Each row is a point on a tangle of strands that fork, close into loops and nearly touch. The rows are in no order.
In the rows, 128 means zero.
Two points are linked if the straight distance between their rows is under 53.
<424>: [159 120 131 147 164 177 153 129 143 159  98 111  95 134  86]
<618>: [111 122 122 150 136  75  90 133  47 159 114 136 133 106  95]
<615>: [100 135 117 117 129  85 104  94 130 142 151 135 129 145 131]
<483>: [107 127 118 143 142  73  89 121  67 157 127 137 131 123  98]
<142>: [143 135 135 121  84 146 151 170 137  83 116 127 152  80 177]
<569>: [ 97 131 119 116  80  66 113 149  88  89 120 153 161  68 172]
<310>: [141 127 129 139  69  91 111 179  58 109  78 140 159  68 165]
<76>: [ 91 120 119 108 123  99 113  55 167 151 185 129 133 205 131]
<505>: [110 115 116 125 154 126 107  49 174 181 177 117 118 226  93]
<398>: [179 109 129 150 125 112 128 158  70 166  57 120 116 104  93]
<434>: [101 132 127  96 155 160 133  68 196 127 207 125 123 206 127]
<330>: [170 127 134 142  95 124 128 168  88 138  67 123 136  89 143]
<409>: [154 118 129 142 121 126 131 152 119 144  84 122 128 104 121]
<650>: [141 127 129 138 106 118 130 155 122 124  95 126 142  89 141]
<477>: [123 117 127 151 126  81  95 146  39 149 102 132 136  90  94]
<203>: [124 123 127 140 122  92 109 144 102 144 103 133 132 106 117]
<125>: [134 132 128 134 181 182 147 115 169 140 136 115  95 157  93]
<173>: [ 99 130 117 133 137  74  87 106  78 153 142 139 129 136 114]
<288>: [111 130 124 112 162 143 117  62 179 162 182 114 109 204 103]
<188>: [124 130 129 119 105 109 131 145 136 106 112 129 149  87 156]
<575>: [121 138 130 123 155 170 148 128 172 107 148 123 114 135 124]
<137>: [163 136 134 133  75 130 138 175 103 107  84 123 145  74 179]
<339>: [173 119 132 150 106 108 122 168  68 148  57 125 130  95 119]
<644>: [124 130 136 121  95 124 145 154 148  90 125 130 151  82 168]
<550>: [124 137 125 122 179 167 138 106 174 143 153 112  97 166  98]
<38>: [114 123 120 124 158 109 101  66 153 188 157 118 104 207  90]
<232>: [114 141 131 113 157 164 142 117 178 108 166 124 120 145 131]
<13>: [ 98 129 121 108 130  97 109  72 159 151 173 131 129 180 133]
<433>: [117 139 135 106 136 171 166 144 175  53 170 145 131 128 157]
<478>: [ 91 114 123 105 129 127 120  43 190 148 201 125 133 220 122]
<303>: [166 137 137 139 114 187 159 164 131  96 102 122 124 106 151]
<599>: [120 134 128 119 174 154 123  80 176 166 164 112  98 190  99]
<457>: [ 97 129 121 133  85  67 103 153  53 102 112 152 164  63 156]
<532>: [136 112 125 157 110  88 100 166  40 138  83 139 145  80 113]
<299>: [144 126 132 144 174 181 151 123 157 147 115 117  96 144  89]
<677>: [107 142 129 104 159 161 140  99 183 115 182 124 114 163 128]
<518>: [139 130 132 125  73 108 132 169 108  97  94 136 160  70 178]
<634>: [181 108 128 153 135 127 141 147  94 173  62 110 108 120  79]
<471>: [148 125 128 141  87 101 118 175  82 125  75 134 148  79 156]
<193>: [122 125 121 128 156 101 109 102 135 166 128 123 111 149 103]
<43>: [100 144 136  93 145 157 158 111 183  79 199 139 130 147 155]
<511>: [144 113 131 155  94  88 100 174  16 135  79 138 149  69 122]
<595>: [160 116 129 145 132 129 134 144 116 160  78 119 115 111 102]
<324>: [134 132 133 130 153 186 155 142 160 102 135 124 114 138 120]
<614>: [101 136 127 111 133  99 113  91 153 139 158 127 131 153 136]
<450>: [ 93 130 115 126 128  73  89  93  93 153 152 137 131 152 122]
<268>: [123 122 125 140  74  80 106 173  46 104  93 145 165  64 159]
<44>: [168 131 134 141 132 198 161 162 133 104 102 123 112 124 136]
<191>: [132 138 137 113 131 181 163 156 167  61 146 136 130 122 149]
<534>: [170 126 131 150 137 180 153 150 134 130  93 113 110 121 117]
<129>: [119 128 121 127 161 105 100  89 141 184 140 120 105 178  89]
<150>: [102 138 138  98 136 161 160 128 181  66 191 143 135 127 161]
<547>: [171 120 132 152 151 185 161 142 132 143  91 110  97 128 101]
<286>: [122 128 126 130 142  94 109 124 127 151 116 126 123 123 112]
<89>: [151 136 137 131 103 165 156 164 138  92 111 124 137  95 159]
<86>: [103 146 135  93 152 160 146  95 190  91 204 134 123 173 141]
<238>: [ 95 123 124  97 132 144 133  52 198 132 218 131 134 215 129]
<632>: [115 130 129 123  76  79 122 162 100  93 109 143 162  65 176]
<501>: [137 137 137 126 137 190 159 152 158  79 134 129 123 124 142]

A piece is two or more points that can be reached from each other along the links. Count, over all rows, the pieces, the separate loops (a circle has one, a figure eight two, a Y none), the forks (points with three links) and the tips (points with one).
pieces -> 3
loops -> 1
forks -> 0
tips -> 4

Name the points in between on the shortest way along the links from the first point to the second, in order.
<13>; <173> -> <614> <615> <450>
<534>; <89> -> <44> <303>
<632>; <310> -> <569> <457> <268>
<324>; <86> -> <575> <232> <677>
<550>; <44> -> <125> <299> <424> <547> <534>
<238>; <615> -> <478> <76> <13> <614>
